Each row is a point on a tangle of strands that fork, close into loops and nearly touch. The rows are in no order.
Two points are linked if the straight distance between their rows is under 46.6. Some points are linked to none.
Q338: [ -5.3   5.4  22.8  -0.1  25.7 -12.7  14.9 -27.7 -17.2  -6.8  16.0 -13.1
  14.2 -15.7   4.2 -13.9   4.4  33.7   8.9  14.0 -13.0  10.6   4.0  11.4
   8.1   2.5  13.5   4.2  -5.0 -12.8  -3.1  -1.0 -12.9]
Q148: [-12.7  -4.6  -4.0  20.5 -10.5   0.1   7.8 -16.5  -2.3   2.7  -1.0 -13.6
   6.0 -17.1  -9.8  -2.7 -15.0  28.2  13.4   1.0  -9.1   8.0   0.2   2.9
  24.1  19.0   9.6   1.6   7.8 -10.7  18.0  -6.4   6.7]
Q506: [ -2.7  -1.1  19.2  -3.7  -2.9 -10.6  22.8  -6.2 -11.1   2.7   7.8 -16.3
   5.0 -11.7  11.7  -8.6  -4.4   5.6  -5.2   7.3  -5.0  -6.2  -0.7  -0.8
 -15.7   5.3  11.8   5.6  -5.6  -4.6   8.9 -14.3  -6.7]
Q987: [ 10.4  13.0  -4.2 -12.0  10.9  -4.4  11.2 -11.8  -5.6 -10.7  12.5   6.8
   8.7   0.5   5.4  -3.3   4.9  16.8   3.9 -20.1  -7.5  -2.8   6.0   2.0
  12.0  -9.7  10.2  -4.3  -3.7 -13.9 -11.0  -7.1  -3.9]
Q212: [  6.4   4.0 -12.0   8.1  -8.8  -0.9  -3.7   9.3  26.7  -0.6 -13.2 -13.4
  -1.7   5.1  -2.4   1.4   4.4  -9.5   6.1   1.3 -13.5   3.1  -3.7  -0.4
  25.5   0.7  -1.9   1.5  -9.0   6.2   4.5   0.0  11.6]
Q92: [  4.7   8.4  19.0 -10.5  28.2  -0.1   1.4 -28.2 -30.5   4.1  11.8   3.5
   7.0 -12.6   4.0  -9.1   5.3  23.1   1.8  -8.7  -7.8   6.1   2.9  -3.0
  -5.1  -0.5   8.9   1.7  10.2   4.7  -9.6 -18.0  -1.4]
Q396: [ 18.6  11.0  -8.4   6.6  -1.9   9.3 -15.5 -17.2   2.6  20.0  -3.7   4.0
   7.5  -3.9  -2.9   4.7   2.0   1.6   0.2 -19.8 -14.7  10.0  -7.1   1.6
   5.0   8.2   4.6  -0.4   0.1   3.6   1.8  -9.4  14.3]
Q86: [ -0.2  -8.0  -9.0 -18.1  25.7  26.1 -10.3  -4.2 -18.4  -5.9  17.6  18.7
  -4.6  20.1   5.2   2.0  -2.3   6.3  -8.4 -31.4  -3.3  12.2   0.3  -6.2
   3.4  -5.2  -1.9  -4.7   9.7   5.0   3.3 -18.9   2.0]
Q107: [  7.9  26.3  12.4  -5.8 -17.8 -12.2  -6.0  -7.2   3.3  13.1 -11.3   0.8
   2.9 -28.1   5.3   0.9   9.6 -13.9 -11.8   9.7   5.2  -8.7   4.3   2.5
 -19.2 -13.4   0.4   1.2  -2.0  -7.1 -20.8  11.2  -0.7]
Q400: [-10.4   0.9   3.6  -5.6 -15.6 -15.7  23.1   3.5  -0.7  -8.4   0.9  -2.2
   8.9 -12.6   9.1   3.5   1.7   4.7  -5.3   6.2  19.6  -3.1  -0.7  -5.2
   1.3   1.4  -3.6  12.4   6.3 -14.4   9.4  12.2  -3.0]
Q877: [  6.1   8.0   1.4 -11.0  13.3  -6.6  18.1 -12.1 -16.3  -5.8  13.2  -7.0
  10.0  -6.8   5.0  -5.9   1.8  18.2   2.4 -16.2 -11.6  -3.9   2.7  -2.7
   7.1   3.4  11.9   0.4  -3.6 -17.0   1.5 -11.1  -9.6]
Q207: [  1.0   2.1  -2.6  13.5 -18.7   4.3  -3.5  16.9  10.2   6.6 -12.7  -0.2
   0.1 -19.3  -4.6  10.5   0.0 -18.0  -7.0  37.2  16.7 -14.3  -2.5  -7.8
  -8.5  -9.5  -3.8   3.1  -3.0  12.8   9.1  10.3   7.3]
Q557: [  1.0  17.6  -1.7  10.9 -24.6   1.1   0.8  10.1  20.8   0.8 -17.9 -19.2
   4.9 -31.7   2.1   1.9   3.3  -8.1   0.6  19.5  -6.8  -7.5  -2.8  -4.2
  19.6  -8.8  -0.4   6.5  -3.6  -9.7   3.4   1.3   4.8]
Q176: [  0.3 -15.4  -6.4  15.3 -14.2   4.6  -5.6  10.2   3.4   5.3 -15.0   7.7
  -2.5  10.6  -7.6  13.7  -1.7  -6.9   8.5   6.3  14.8   1.4 -12.0 -13.3
  -0.9  13.4  -5.2   2.0   4.6  12.0  17.5   7.3   8.5]
Q837: [ -0.5   3.0 -18.8  14.1 -28.9   4.9  -0.1   3.0   8.7  -4.9 -10.1   0.0
  -7.0  -2.7  -3.3   8.8 -11.2  12.8   8.5  -9.5  10.1   2.5   0.8 -10.3
  26.7   4.7  -2.5   1.5  10.5 -11.3   7.4  -1.8   7.7]
Q889: [ -4.4  26.8  10.1 -21.2  -2.2 -13.1  -3.3   7.5  15.9   1.6 -10.3 -21.2
 -10.8 -26.4   6.9  -3.0  19.2 -24.2 -20.2  22.8  -8.5  -1.0   8.5   4.6
 -10.3 -12.1  -7.9   5.0 -17.1   0.4 -26.3  14.0  -6.3]
Q988: [ 11.7  14.2  21.0 -12.3  11.7 -12.1   0.3  -7.6 -14.3   6.8  -4.7  -5.9
   5.6 -12.3   6.4  -9.1  15.8  -5.1   1.2  -3.6  -8.3  -6.0  -0.8  -5.5
 -13.3  -7.9   1.2   2.6   3.4   2.6 -15.9  -9.8  -2.6]
Q880: [-13.0   8.4  30.8  -2.3  11.8 -17.3  21.9 -20.0  -8.3  -9.6  12.8 -21.0
   7.7 -25.0  12.6 -14.8   3.5  23.8   0.0  17.2 -11.3   8.2   3.6  13.6
  -1.8  -0.9  11.5   8.8  -8.4 -12.1  -2.9  -4.3 -15.4]
Q46: [-15.2   6.7  25.6  -4.5  -5.9 -13.5  25.9  -7.9   0.6  -7.4  11.2 -16.7
  10.4 -27.9  13.8  -9.2   2.3   7.6 -10.5  18.0  -4.2  -2.2   2.8  11.3
  -7.1  -5.8   8.6   9.7  -8.0 -11.4  -0.1  -1.5  -8.6]
Q150: [ -5.7  16.8   8.4  -7.4 -13.6 -19.9  15.7   1.8   9.7  -4.5  -8.7 -10.9
   9.0 -28.7   9.9   5.3  17.2  -3.2  -5.3  14.3   6.8  -1.7  -4.2  -4.1
   4.9  -4.8  -7.7  17.0   0.6 -13.7   2.8  16.4  -0.4]
Q542: [-23.4 -26.9   2.7   6.4   8.8   2.6   7.4  -5.3 -13.5  -1.7   8.6  -5.2
   5.4  10.5  -9.3 -13.0 -18.0  14.5   7.4  -8.5  -6.8   3.7   1.6  12.0
   0.6  21.7   2.6  -4.0  11.8  -7.6  13.1  -2.0  -5.3]
Q278: [  6.1  13.9   3.1   1.0 -15.9   4.2   9.9   3.5  -1.6  -0.7   1.6   4.6
  -2.5 -22.4  14.5   7.5  -5.3 -13.7 -19.3  17.6  17.6 -13.1   6.8  -2.8
 -22.0 -14.6   0.6   2.3  -6.3  -3.0  -2.5  -1.7  -5.4]
Q653: [  4.9   0.0  -8.2 -21.0  27.7   6.9 -14.8   5.1   0.3  -9.1  15.5  11.0
   1.2  17.6   1.7  -7.7  15.6   2.8  -0.7 -17.8  -9.0   1.0   2.8   4.7
  17.7 -25.7  -6.0  -1.4   8.5   8.3 -14.4  -6.9   7.0]
Q491: [ 16.2   2.3  -8.8 -18.9  18.4  16.7  -9.7  -2.1 -14.3  -1.9  12.4  16.2
  -7.1  19.3  13.3   6.5   4.0   0.4 -10.2 -29.6   0.9   9.3  -2.0 -14.7
  -3.4  -5.7  -4.4   2.4   3.3   5.6   0.7 -20.2   1.6]
Q750: [  8.8  25.7  21.9 -15.7  -4.0 -16.7  -2.8 -10.6  -6.8   8.4 -10.6  -4.7
  -1.0 -21.2   9.9  -5.8  15.9 -12.3  -8.7   1.9  -3.5  -8.5   4.7  -3.8
 -20.5 -15.0   0.0   1.4  -1.8  -9.5 -26.8   5.4  -6.5]
Q641: [  0.8  21.4  -3.8  -9.6  -6.1  -5.1  -5.1  18.1  24.1   2.1  -9.8 -21.0
  -9.1 -19.9   2.7   1.4  13.2 -24.9 -17.7  34.2  -5.2  -6.5   5.1   3.6
  -1.0 -11.8  -6.0   4.2 -22.2   8.2 -13.8  13.3  -1.4]
Q879: [ 13.4  23.8   7.5   0.3  -5.1  -8.0 -13.5 -21.4   1.4  17.7 -11.3 -10.5
   7.2 -22.0   2.4  -7.7  -0.4  -2.8  -5.3  -4.3 -18.2   4.9  -2.2   8.5
  -2.8   4.4   7.5  -3.1  -2.4 -15.6 -13.3   1.4   4.6]
Q635: [ -1.0 -23.8 -17.9  15.4  -0.7  17.6 -24.6  15.3   4.0  -5.4  -6.3  13.1
 -16.3  49.7 -12.9  12.9  -0.8 -14.5   6.0  -4.1   4.9   5.8  -8.6 -13.2
  -4.2   4.0  -6.8  -6.4  -1.8   8.6  14.5  20.6  -4.6]
Q536: [ -3.5 -19.7   3.5  -3.3   4.1  13.7   2.7   9.2  -3.4 -14.0  -0.1  16.7
 -16.2  41.3   6.1   7.5 -11.2 -11.6   0.7  -3.3   8.3   4.9  -0.7 -15.7
 -16.4   7.7  -0.2 -10.0  -7.3   7.6   4.6  -1.2  -5.6]
Q753: [ -3.1  -4.4   1.0  -3.2   0.6  -8.7  23.4  -6.5 -16.2  -1.0  13.5 -12.1
   8.6  -4.3   1.5  -6.3  -6.9  17.3   1.7  -8.7  -6.3  -8.4   2.7  -2.1
  -0.4   9.6  13.7   0.2  -2.7 -16.2  11.4 -12.4  -9.9]
Q884: [ -5.1 -21.2 -18.8  19.4  -4.9  20.7 -13.2   1.4   4.0   9.7  -1.4  22.1
  -1.9  19.5 -15.0   5.1  -7.5   1.4  14.6 -22.6  -4.5   3.9   0.6   7.0
   3.0   9.0  -1.1 -10.4   6.6   7.7   8.7  -2.3   6.0]
Q23: [-10.8  -8.0   6.4   2.4 -17.2  -9.8  14.7   0.0   2.1  -0.5   0.2   7.7
  10.4  -3.3  -0.5   3.0  -3.1   7.5   3.3   6.8  16.6  -2.9  -2.9   0.0
  -0.3   6.4   1.6   4.7   7.2  -1.5   4.7   8.1   8.2]
Q864: [ 18.8   4.8 -14.8   0.1 -10.8  -5.6 -10.0   8.8  17.0  -7.0  -2.7  11.6
  -6.6  27.4  -1.0  12.9  10.5  -4.7  -1.3   6.3  16.3  -0.8  -4.5 -10.9
   6.6 -10.6  -4.1   4.2  -9.5   9.3  -3.6  16.4   8.8]
Q365: [ -8.1   1.9   2.4  -8.7   8.7  -7.4  11.6  24.6  11.6 -15.2  -0.1 -16.3
 -13.5 -10.6   9.4  -2.8  -0.8 -16.6  -8.7  14.8   3.1  -7.7   8.2   8.3
   0.1  -9.4 -11.8  -1.1 -14.8   8.6  -9.4  -2.6 -14.4]
Q696: [ -4.4 -10.0  -6.7  -2.9  -3.6   0.4  12.8  12.5  -9.2 -10.4   0.9   1.7
 -11.0   6.8   8.1   4.6 -16.3  -7.0  -2.0  -2.7  19.2  -0.6   1.1  -7.9
 -14.0   7.7  -4.8  -1.7   0.3  -8.8  12.6  -3.9 -12.0]
Q70: [ -5.4   8.4   0.2 -12.3   3.4  -3.5   8.0  26.8  16.7 -10.6  -2.2 -15.9
 -11.9 -11.6   6.4   3.4   9.4 -22.6 -18.1  33.7   4.6  -9.8   8.6   1.3
  -4.3 -14.8  -8.9   3.7 -22.4  13.4  -9.9   9.0  -9.0]
Q120: [ 13.2   2.0  -6.8  -0.3   6.0  -2.5  -8.1   6.5  13.0   5.4  -3.4   6.4
  -3.6  12.0  -4.6   0.1   9.8 -12.0   7.7  -2.5  -3.6  -4.9   2.5   5.3
  -1.9  -9.6  -1.4  -5.3  -6.4  17.9  -9.6  -4.7   8.4]
Q82: [-11.7  19.1  22.1  -6.7 -10.1 -19.2   9.1   5.2  11.1   1.4  -7.7 -22.4
  12.6 -40.7   8.2  -4.6  21.7  -5.8  -6.3  23.2  -9.0  -2.3  -8.2   7.5
   2.6  -5.8  -4.3  18.4  -7.0 -16.0  -3.7  14.2  -6.6]
Q268: [ -2.5  -3.7   9.6  -0.3  11.0  -1.2   3.9  -0.9  -3.3   3.8  -1.3   7.8
 -11.9  -9.5   2.1   1.4  -5.5  -9.6   7.2   3.9   6.9   3.2   0.9   6.9
 -22.8   5.1  -4.1  -3.9   1.1  13.7  -5.2 -16.0   1.6]
Q234: [  8.7   3.3  -4.9  13.8  -9.3  11.8  -6.8 -21.4  -3.8  23.4  -3.9   4.2
   6.9  -8.3  -7.6   8.0  -4.5  12.1   3.3 -16.1 -11.3  12.8  -7.7  -2.0
   2.3  22.1   8.4   1.5   3.0   4.3  11.3 -12.8  14.7]
Q138: [-17.2 -10.1   1.1  -7.6  15.6  -6.6   1.9   5.6  -0.1 -15.7   4.1  -8.6
  12.2  11.1  -8.4 -14.8  -6.9  10.6   5.5 -13.6  -9.8   3.6   1.3  12.9
  25.1   6.7  -6.6  -4.7  13.4 -15.5  -7.5  15.2  -8.9]
Q733: [ -8.2  -6.9 -11.8   7.2  -8.7   1.3   2.4  11.4  26.7  -8.6  -9.1  -4.9
  -6.5   8.3  -2.9   0.8  -9.9  -8.5   3.7   4.8  -2.8   2.8   2.0   8.1
  18.9   5.3  -4.7  -3.7  -5.6   5.2   3.8   4.6   9.8]
Q698: [-11.3  -8.1  12.6   8.9  -6.1  -6.7  13.1  20.4   3.5   4.0   0.8 -20.1
   9.5 -26.2   5.2  -7.4   0.4  -9.5  -4.3  28.8   1.2 -16.1  -2.2   7.8
  -5.8  -6.7  -1.6   7.2  -3.1   2.2  11.1  -1.8  -6.8]
Q383: [  8.7  10.8   0.4 -12.9   0.1 -12.3  12.8   4.1   4.1 -12.8  -1.0   3.2
  -4.3   5.2  14.2   4.5   6.6  -6.5  -5.9  -1.9  12.5  -2.7   3.9  -8.1
  -2.7  -9.5  -4.6   3.2  -6.5  -0.9  -7.8   3.6  -4.0]
Q588: [ 14.4  25.3   1.6   1.1 -24.9  -6.2 -11.4   2.1  15.2  11.5 -15.3   1.7
   0.0 -14.7   0.6   8.6  12.6 -16.7 -11.5  23.3  10.4 -11.0  -0.9  -6.1
 -11.0 -15.9   0.0   3.1  -9.1   2.9 -13.6  17.9   6.6]
Q727: [  3.7   3.2   4.3 -17.8  33.4   8.7  -8.6  -7.8  -5.1  -5.1  11.6  11.4
  10.5   5.3   1.1  -6.2  12.8   8.7   1.7 -14.0 -13.1   3.4   1.7   6.9
  16.4 -17.4   1.2  -5.7   6.2  12.2 -14.6  -8.9   7.9]
Q674: [  0.0 -10.3  -0.1   2.5   8.6  10.5  -1.3  -1.9  -1.8   1.5   4.6  26.6
 -12.1   9.4  -2.9   3.2  -6.8  -0.6  11.7 -12.9   6.7   3.1   4.5   7.2
 -16.7   1.8  -0.1 -11.3   0.7  14.6 -10.6 -15.5   3.4]
Q502: [ 14.1  18.0   4.9   1.6 -19.9  -4.2   3.2  -6.7  -5.7  14.0  -3.8  -1.9
   2.4 -24.5   8.6   2.7  -2.8  -6.5 -10.4   4.8   9.0 -11.8   0.2  -3.8
 -21.6  -3.3   5.7   2.9  -2.2 -10.1  -2.4  -2.6  -3.9]
Q668: [ -6.8  -5.2  -1.4  19.3 -18.8   7.0   5.1 -21.2  -5.5  16.8   0.6  -1.3
   2.9 -12.7  -9.0   5.8 -12.9  23.1   8.4  -2.6  -5.5   8.6  -4.1  -1.1
   4.1  26.2  13.4   4.1   3.0  -1.8  20.6 -13.0  13.8]
Q76: [-13.9 -16.4   6.6 -11.5  19.2  -0.1   6.5   2.7 -24.7 -14.2   9.4   3.6
   0.6  15.2  -2.6 -12.7  -6.1   9.0   4.9 -19.7   3.2  -4.0   6.5  -3.7
   0.8   0.9  -3.2  -5.7  19.3  -5.2  -7.7  -7.0 -10.5]
Q836: [  6.3 -15.2 -14.0  13.2  -1.6   9.7 -16.3  11.9   5.6  -0.4 -12.7  11.2
 -12.1  30.8  -7.9  19.3   3.1 -12.8   6.5   5.2  11.0   8.1 -14.4 -17.6
  -3.0   8.6  -7.7  -1.7  -3.7  17.1  17.7  14.1   3.6]
Q312: [ 28.5  13.6 -11.2  -5.8  -4.2  -7.5 -18.8   4.0  17.8  -1.4   0.9   5.9
 -19.2  27.1   2.2  10.5  17.9 -10.8  -8.1  14.0   8.2   1.2  -3.0 -10.1
  -4.1 -16.1  -3.2   7.9 -19.4  15.0 -10.4  12.6   9.4]
Q448: [  9.1  -9.0 -17.5  18.0  -8.1  18.5 -20.3   0.8  10.5  15.7  -7.2  17.8
   1.5  15.7 -11.5  11.3   6.7   0.1  10.1 -19.1  -4.6   6.1  -6.5  -2.6
  11.0   2.6  -3.0  -0.7   4.0  17.7   6.6  -4.8  17.0]
Q812: [ -6.5 -13.9 -15.7   6.4  -5.3   3.9  -2.7  22.2  22.7 -10.9 -10.4  -6.2
 -16.1  20.5  -2.6   4.7  -9.0 -18.7  -1.9  14.0   5.8   2.3  -1.4  -0.5
   6.6   5.0  -9.9  -3.4  -9.9   8.2  10.5   9.7   0.7]
Q949: [-12.2 -17.0 -12.6  -5.0  11.4  15.2  -7.7  -7.2 -14.4  -0.8  12.4  10.7
  14.0  21.6 -12.6  -3.9 -12.0  16.3  -1.1 -27.9  -5.7   4.8  -0.2   3.8
  16.7  11.0   3.2  -7.9  19.4 -10.8   5.5   3.1   1.1]
Q376: [ -5.1  -9.5   6.6  14.2  -4.6  -3.5   7.4  10.5   7.1   8.9  -5.3 -16.3
   5.2 -20.8  -2.1  -6.8  -5.6 -10.1   4.4  17.0  -5.1  -9.4  -1.8  11.7
  -5.7   3.0  -1.4   0.8  -3.1   7.1  12.7  -7.1  -1.7]
Q193: [-12.1 -15.4  11.9   0.8  21.6  -3.1  10.6   1.4  -3.0  -7.5   1.5  -3.5
  -5.5  -4.1  -1.5 -10.1  -8.9  -0.3  10.5   0.6  -6.4  -1.0   7.1  15.2
  -4.9   3.9  -1.8 -10.3  -1.4  13.8  -5.0 -13.6  -5.4]
Q975: [-17.2 -16.8  -6.6  -4.4   5.8  15.9 -16.9   1.5  -2.7  -3.6   2.5   8.4
  11.6  33.9 -18.3 -13.2 -11.9   1.4   0.5 -23.1 -10.0   1.4   3.5   8.7
  15.7   9.5  -4.8  -9.2  24.5  -8.5  -3.5  16.7   1.7]
Q186: [ 26.0  22.9  -9.5  -6.7  -9.1  -9.2 -17.3   4.1  20.2  -3.6  -5.4  -4.5
 -25.3  12.9   6.6  10.5  12.2 -18.8 -17.6  25.9   7.6   0.7   0.1 -10.6
 -12.1 -18.4  -3.6   6.8 -23.7   8.7  -9.3  17.9   3.6]
Q77: [  5.1  -7.2 -13.9  -8.0  12.4  -0.6 -11.0  12.9   8.9  -7.4   8.5  11.6
  -2.8  29.7  -5.8  -5.7  10.0  -4.5   6.9 -11.6  -1.1  -5.2   5.7   4.6
  11.1 -18.5  -5.9  -4.1   1.6   8.4 -13.0   1.8   5.2]
Q584: [-11.3 -18.6   0.4 -12.8  33.5  20.0  -4.1  -1.7 -26.9  -8.6  14.7   5.1
   0.5  15.1   0.5  -6.7  -5.4   7.7  -3.0 -26.9  -9.0   7.2   1.8  -3.1
   5.2  -0.1  -2.8  -7.3  15.7   6.2   3.8 -17.3  -7.1]
Q663: [ 10.1  13.7  -4.3   4.6 -19.9  -1.3  -6.8  10.6  10.9   2.8 -11.0   7.4
  -4.7 -13.5  -1.4  16.2   8.5 -15.2 -11.7  32.7  23.6 -13.1  -0.6  -9.6
 -12.8 -17.1  -3.9   4.1  -8.3  11.1  -3.6  19.9   2.9]
Q826: [-15.0 -17.9  -2.9   2.4  -4.9  -3.4   7.9   4.7  -5.2  -5.1   2.2   5.8
   1.4   8.6  -5.0  -0.6 -13.7   3.4   5.9  -6.3  12.8   0.2  -0.1   3.2
  -1.5  14.5  -3.5  -2.9  12.0  -6.0   7.1   3.9   0.2]
Q979: [-11.9  -1.5  -6.7  14.0 -15.9  -1.0   6.0  -2.1   7.3  -5.8  -9.1  -9.2
   5.4 -14.6  -6.8  -0.4 -10.5  15.0  14.8  -1.7  -1.3   2.8   0.0   1.2
  29.5   8.5  -0.1   1.0  10.6 -10.3   8.1   0.6   7.6]
Q796: [  5.3   5.2   6.6 -13.0  34.7   9.4  -9.0 -22.1 -15.1   0.8  12.7  11.5
  13.9  -6.3   0.0  -2.7   4.8  17.8  -0.9 -10.6 -10.7  11.8   0.3   8.4
  11.4  -7.6   4.6  -6.0   8.4   8.6  -6.6  -9.2   5.8]
Q391: [-18.0  11.2  29.4  -5.3  -6.3 -15.7  15.4   6.0   4.6  -2.0   4.9 -22.4
  11.3 -41.0  13.1  -8.8  16.4  -3.3 -14.9  29.1  -6.3  -5.4  -1.2  12.4
  -8.6 -13.6  -1.0  17.0  -5.9  -9.9  -2.6   6.2 -11.8]
Q260: [ -3.2  -8.8   4.7   7.5  16.9   6.9   5.2 -28.4 -10.4   3.8  13.0  11.0
  13.9   1.5  -9.4  -5.4  -8.9  28.1  10.3  -3.5 -11.3   5.7   7.1  14.3
   8.8  10.5  16.2 -10.9   0.4   1.6   2.5  -4.5   4.7]
Q721: [  5.9  12.2  28.3 -10.1  15.5 -10.8   6.5 -22.6 -25.9   7.4   6.5  -9.3
  10.5 -17.1   6.2 -15.5  12.4  15.1   3.6  -3.3 -15.9  -3.6   0.1  -3.4
 -12.2  -4.8  12.1   5.7   5.7  -6.1 -11.0 -14.4  -5.4]
Q512: [ -2.1 -15.5 -25.6  16.3 -17.0  17.1  -8.0  11.1  -2.9  -1.7  -3.4   9.7
 -13.3  28.2  -7.3  11.4 -15.4  -5.6   5.6 -19.1  10.8   5.0  -4.0 -12.9
  -3.3  14.0  -3.4  -5.5   5.1 -11.8  17.6   4.6  -9.1]
Q229: [  4.5  -1.6  -4.3  17.7  -1.4  -0.5  -2.0   2.8   8.4  13.2 -10.5  -9.4
   1.1 -17.5  -7.7  -0.8  -3.0  -9.7  12.5   1.2  -7.9  -3.6  -1.3  10.0
  -3.0   3.3  -1.8  -4.6  -1.0   9.4   8.3  -9.6   1.1]
Q321: [ 23.3  20.3  -5.8   1.1  -2.2  -0.1 -19.7 -15.9   1.8  21.1 -10.0  -4.7
   1.9  -7.3   1.2  -1.0   1.5  -8.4  -6.5 -17.0 -16.9   8.0  -5.0   1.3
  -2.9   5.3   1.5  -1.1  -1.1  -5.8  -6.8  -5.9   7.2]
Q195: [  0.7   8.9   5.2  -0.6  11.1 -18.7   6.5   1.1  -0.2   1.3  -3.1 -13.8
   7.6 -27.4  -0.6  -6.3   7.8   4.3  10.3   4.1  -5.1  -0.6  -4.2  12.2
   6.3  -0.5  -5.9   4.2   2.9  -5.0  -3.9   0.4  -6.0]
Q874: [-13.1 -10.5   7.3  -7.2  12.7  -8.8  14.1  17.2   2.4 -17.5   1.1  -9.4
  -9.1   2.3   4.1  -7.6  -6.1  -7.5   1.4   2.3   3.1  -5.9   8.2   5.5
  -1.1  -4.0  -8.3  -5.9  -3.9   6.6  -8.3  -3.5 -11.6]
Q890: [ 18.1   7.0  -7.9  10.9 -10.6   1.1 -11.6   2.9  14.2  15.5 -12.0   2.9
  -2.9  -0.6  -5.1   5.2   4.3 -16.2   5.2   3.5  -1.3  -5.9  -1.7   1.1
 -10.1  -5.2   0.5  -4.3  -8.3  14.3  -2.6  -2.3   6.8]
Q740: [  5.1  -4.3   1.4  15.2 -24.1   2.1  -1.8   8.2   3.0   8.7 -15.2   4.9
   0.5  -4.3  -3.8  15.4  -0.9  -5.6   1.5  20.9  20.4  -5.3 -11.6 -15.8
  -8.9   4.9  -1.4   5.0   1.7  11.6  15.4   7.8   8.9]
Q610: [ -3.3 -19.4 -10.6   9.3   5.3  21.9  -9.2  -1.8  -4.0   7.9   6.7  29.2
  -6.5  21.1  -8.5   6.4  -6.0   1.2  11.5 -23.6  -1.6   4.4   2.3   7.5
  -9.8   7.9   2.2 -11.7   1.7  10.8   2.4 -12.0   2.8]
Q358: [  7.1 -10.1 -16.7  -1.6   0.1  -2.5 -14.9  18.3  11.0  -8.7   1.2  14.3
 -11.9  38.1  -9.9   3.3   8.2  -8.9   5.9   3.2  13.9  -7.9   2.9  -4.7
   3.1 -14.1  -7.1  -5.0  -1.7  11.2  -8.6  16.8   3.1]
Q20: [  4.2   9.5   8.8   3.3 -10.3 -10.1   5.6 -28.4 -18.7  21.1  11.8  -0.4
   9.1 -22.0  -3.7  -1.9  -3.2  26.9  -0.5   0.1  -1.8  -1.1  -2.6   1.4
 -14.7  14.8  17.9   7.3   1.8 -10.6   5.2  -9.4   3.7]
Q849: [ -4.3 -12.2 -17.2  10.9 -17.1  13.5   1.7  15.5   1.2  -6.8  -1.2   8.9
 -14.7  12.5   2.0  12.3 -21.5 -10.0  -0.8   2.1  22.4   0.9  -2.9  -9.2
 -11.0   8.4  -3.8  -5.5  -1.8 -10.5  16.5   2.2  -9.5]
Q114: [ 12.7  22.4   8.1  -1.9 -13.5  -7.1  -5.6 -30.6 -12.9  24.2  -1.8  -1.7
   6.6 -23.8   1.9  -2.1  -4.9  14.6  -9.5  -7.9  -7.1   5.7  -2.8   2.2
 -10.9  15.8  11.1   3.3   1.3 -18.2  -4.8  -1.2   5.2]
Q594: [ -7.5  -9.6  13.4  -4.0  -5.9  -2.1  23.7   5.7 -12.0  -8.3   6.8  -2.9
  -4.5  -0.3  13.5  -0.3 -11.2  -3.5  -7.8   9.8  12.1  -7.3   3.6  -9.1
 -22.4   1.8   4.8   2.9  -3.6  -1.2   9.7 -12.2  -8.3]
Q128: [-11.1 -12.7  -1.3 -14.7  16.9  -3.4   1.0  13.9 -11.1 -16.4   4.6  -2.1
   3.9  23.2  -3.5 -13.5  -2.5   0.1   1.6 -18.7   0.1  -4.5   5.2   0.0
  10.8  -2.4 -10.1  -5.3  16.9  -8.9 -11.4   6.7 -11.8]
Q649: [ -0.1   1.7  10.6  10.3  17.7  -4.2   7.7 -30.4  -8.7   5.1   9.3  -4.6
  13.5 -14.1  -5.1  -8.1  -6.3  25.5   9.8  10.7 -12.5  10.0   3.4  15.9
   7.3  10.3  13.9  -3.8  -3.1  -4.6   3.2  -4.0  -0.3]
Q220: [ -9.5  -9.4 -22.7  15.3 -24.7  14.4  -7.4   3.1  -2.4   0.1  -6.1   9.3
  -7.5  12.4 -12.0   8.2 -17.0  11.3   9.4 -20.9  11.6   6.1  -1.5 -10.9
  14.6  18.1  -3.6  -1.7  16.6 -13.0  10.4   1.3   3.4]
Q691: [ 16.0  -9.7 -13.5  -9.8  12.8  16.1 -15.1   7.7  -5.4  -6.9   9.2  16.4
  -8.9  45.0   8.1   8.4   5.4  -6.6  -9.8 -19.1   4.0   9.7  -6.1 -17.7
  -1.0  -7.5  -5.1   0.9  -3.0   8.3   7.5  -3.7   0.9]
Q550: [  1.5 -21.3 -16.8  -2.9  16.0  18.7 -27.4  16.6   0.2  -9.9   6.8  14.7
 -20.5  56.6  -2.7   6.1   4.7 -16.4  -1.9 -10.3   1.8  11.3  -4.0 -10.7
  -3.7  -4.6 -11.3  -2.5  -0.4  10.0   4.8   8.3  -1.1]
Q475: [-19.3 -14.5  -0.9   1.0   0.9  -0.2  -0.2   3.3   6.9  -9.0  -1.7  -1.7
  15.9  17.4 -14.8 -12.3  -7.9   9.1   8.4 -10.4  -9.2   1.3   1.9   9.5
  27.2  10.0  -0.5  -6.2  15.3 -11.9  -2.4  16.9   3.6]

A tip is a point with one link. Name the tips that can be reached along the links from each point below, in the order of the rows.
Q836 | Q278, Q698, Q949, Q186
Q641 | Q889, Q448
Q880 | Q987, Q542, Q260, Q20
Q733 | Q212, Q812

A fork is a point with three links, a tip a point with one. Leave the first point through the second and follow the links. Name the first fork or tip that comes.
Q176 / Q740 | Q107
Q148 / Q668 | Q20
Q193 / Q874 | Q889
Q750 / Q988 | Q77
Q584 / Q76 | Q949
